Each scene shows the same named points in several views. A view is turned or mirrored, shifted and resized as a whole, has a little noise and may leave points out.

Scene 1
View 1
dat: [12,-15,-4,-1,27,21,27,3,-9,8,0,-13,1,-2,-8,-6,11,11,14,5,0,0]
Tilu: [-3,-21,-2,17,8,11,17,5,-18,9,-14,-6,-15,0,-14,3,8,-4,12,4,-5,2]
guza: [18,-21,-17,17,28,2,23,6,-11,6,12,-26,-3,0,-5,-2,2,3,21,-1,-2,-5]
fak: [8,-21,-10,38,31,-20,16,20,-17,11,16,-30,-32,-1,4,17,-12,-10,29,2,-16,1]
tabo: [47,-14,-6,6,40,0,12,17,-4,6,30,-5,8,8,22,8,-16,-7,3,9,12,22]
Gelad: [1,-26,-7,21,-1,10,13,3,-19,6,-17,-2,-7,2,-19,-1,11,-7,10,1,0,0]
mise: [-6,-28,4,16,-23,23,4,0,-25,6,-42,20,-1,5,-27,-4,18,-13,-5,4,6,9]
sal: [35,-15,-5,6,32,6,14,13,-7,7,17,-5,6,6,10,3,-7,-3,5,7,8,15]
Nosor: [-9,-32,-8,39,-14,-2,5,7,-27,5,-25,-2,-19,3,-23,7,8,-18,12,-1,-6,-1]
bimuz: [34,-38,-40,20,-1,8,10,-8,-11,-6,-3,-11,34,11,-20,-20,14,-4,8,-11,19,-12]
bimu: [-9,-13,19,12,18,10,18,15,-18,16,-12,0,-34,-3,-5,15,1,-4,10,13,-11,14]
vufef: [32,-16,-3,7,25,7,11,12,-8,7,11,1,6,6,9,4,-6,-6,2,8,11,18]
sinev: [6,-4,24,-11,25,27,20,12,-11,15,-7,11,-15,1,2,7,2,5,-1,19,0,25]
View 2
bimuz: [20,7,32,19,10,3,8,34,16,9,4,12,20,-11,39,-5,6,28,-25,-15,2,8]
tabo: [16,19,11,19,15,-13,25,-20,-13,-6,2,-17,-4,-20,-3,29,2,12,-7,13,-39,22]
guza: [5,29,28,9,27,-3,9,21,-4,4,14,-10,5,10,0,12,-20,19,-6,2,-13,17]
sinev: [8,34,12,38,4,-20,12,14,-25,-5,9,-10,-13,-1,10,25,-20,-25,42,4,-34,2]
Tilu: [-5,35,24,18,3,-10,-2,30,-4,8,14,-2,-4,15,13,9,-14,-6,22,2,-2,12]
fak: [-19,41,23,-7,18,-9,0,3,-5,8,17,-21,-8,24,-24,18,-18,13,0,23,-1,35]
bimu: [-12,43,16,21,0,-18,-3,20,-16,5,15,-12,-17,19,-1,19,-20,-22,42,12,-11,13]
vufef: [13,19,15,22,8,-13,17,-2,-9,-1,3,-9,-5,-13,9,22,0,3,4,6,-28,15]
dat: [13,29,27,26,24,-7,12,31,-13,1,15,-6,4,7,11,14,-25,2,13,-6,-24,4]
mise: [-2,25,22,34,-25,-15,-11,43,4,13,7,17,-6,4,47,-2,3,-23,38,-7,12,-1]
sal: [15,22,16,21,15,-13,20,-3,-12,-3,5,-12,-3,-12,3,25,-5,8,1,7,-32,17]
View 3
sinev: [-11,-30,-14,-9,-21,-16,26,-6,32,1,9,-6,-15,-1,-19,25,16,-50,58,-28,3,8]
bimu: [-23,-40,-16,8,-18,-13,32,17,29,26,-7,-10,-44,-12,11,24,10,-16,39,-30,-5,11]
Nosor: [-5,-34,-28,-4,13,-27,36,1,-13,33,-12,-18,-66,6,40,18,-8,42,13,-11,7,1]
fak: [-28,-34,29,18,-18,5,6,38,15,65,-19,1,0,-18,39,11,16,24,-2,1,7,3]
Tilu: [-11,-28,-21,1,-5,-25,32,-6,9,25,1,-9,-32,3,21,9,3,12,32,-9,5,-1]
dat: [-7,-15,-9,6,-16,-30,28,-26,22,18,17,0,14,3,5,-7,8,-8,44,1,5,-8]
guza: [-11,-16,14,9,-9,-18,14,-11,9,38,9,3,22,2,22,-8,10,17,21,14,13,-11]
Gelad: [-4,-26,-24,-3,4,-32,33,-16,-2,21,4,-13,-37,9,24,9,-5,23,28,-6,7,-4]
mise: [11,-28,-54,-24,18,-42,47,-32,-16,-3,5,-25,-76,22,12,21,-14,14,42,-23,9,0]
sal: [-2,-22,24,-23,-8,0,-3,-7,4,18,11,2,28,6,-6,18,18,-19,30,1,23,1]
tabo: [-1,-23,43,-31,-8,15,-19,6,0,19,10,7,42,6,-14,28,25,-28,24,1,31,3]
bimuz: [22,0,-4,-28,25,-35,13,-55,-37,14,25,-6,14,33,19,-11,-11,49,18,31,33,-24]
vufef: [0,-25,17,-28,-2,-3,-1,-7,-2,13,11,-2,16,9,-8,23,15,-18,30,-4,24,2]
View 4
bimu: [-4,-4,4,-11,-1,-21,19,7,-22,11,19,26,-14,-3,-20,-4,-12,20,1,-1,1,11]
bimuz: [17,-15,-15,20,2,-12,3,-20,12,-15,-11,-10,16,-25,-3,-13,22,-26,30,10,10,7]
fak: [-13,-7,-24,-10,10,-12,24,16,-4,-3,-1,47,0,1,-6,-28,-21,7,17,15,-5,-7]
vufef: [5,1,-13,6,7,-8,9,-19,-6,10,-2,6,-8,-6,-9,-2,-13,1,4,16,17,-11]
guza: [-9,-7,-19,5,13,-15,7,-15,-1,-5,-4,24,10,-12,-12,-21,-3,-1,14,10,-2,-2]
Gelad: [8,-12,1,0,-4,-20,15,4,-8,-4,10,9,-2,-14,-15,-9,9,-1,19,0,2,19]
tabo: [1,7,-23,6,14,-2,8,-25,-3,13,-10,10,-9,-1,-5,-2,-27,1,0,26,21,-27]
sinev: [-3,4,7,-3,5,-18,6,-20,-24,18,16,9,-17,-4,-24,7,-12,21,-10,2,12,5]
Nosor: [14,-18,1,-6,-13,-19,26,26,-7,-5,13,16,-5,-10,-9,-12,7,-4,27,-2,0,22]
dat: [-8,-4,-6,5,11,-21,1,-25,-10,2,6,13,4,-14,-21,-9,3,7,4,2,0,9]
Tilu: [5,-12,3,-3,-4,-21,16,7,-12,-1,13,17,-4,-12,-17,-10,5,5,15,-2,0,20]
mise: [25,-14,17,2,-18,-22,17,9,-15,1,20,-10,-11,-17,-17,5,19,-2,19,-9,10,32]
sal: [-1,4,-16,6,11,-7,7,-24,-5,9,-4,10,-5,-5,-10,-3,-16,2,3,17,16,-16]
View 5
Nosor: [9,2,-25,6,0,-15,52,-14,-39,38,-30,-34,-13,2,20,-20,-57,15,-27,18,0,-10]
Tilu: [9,-12,-11,5,2,2,28,7,-41,47,-17,-14,-7,0,14,-3,-45,-6,-17,14,-8,-11]
Gelad: [5,-5,-15,7,1,-6,28,-3,-46,35,-28,-14,-12,0,11,-1,-48,-4,-21,12,-7,-4]
bimu: [8,-21,-9,-10,18,10,25,28,-22,60,0,-12,8,9,28,-22,-43,-9,-13,14,-9,-28]
mise: [-8,14,-25,-14,21,-25,28,-7,-38,9,-36,15,-13,9,26,-15,-71,-1,-35,11,-8,-9]
sinev: [-2,-16,6,-16,29,11,-6,39,-20,39,5,21,10,9,25,2,-36,-23,-8,3,-14,-18]
tabo: [4,-12,39,13,9,13,-8,23,-5,16,17,-29,8,-10,17,35,19,-8,7,-21,6,4]
bimuz: [5,9,1,34,-19,-13,14,-30,-64,0,-42,-21,-28,-15,-12,51,-25,-8,-18,-8,-4,33]
vufef: [1,-6,22,8,10,5,-1,16,-17,16,3,-13,3,-4,15,25,-5,-10,-2,-12,-1,1]
sal: [4,-11,26,11,6,12,-4,19,-18,22,6,-19,4,-7,10,31,0,-12,1,-12,-2,3]

Which points are out of place in each view (at most two, in the order of its rows)? Write none if all are in place.
view 1: none
view 2: none
view 3: none
view 4: Tilu
view 5: mise
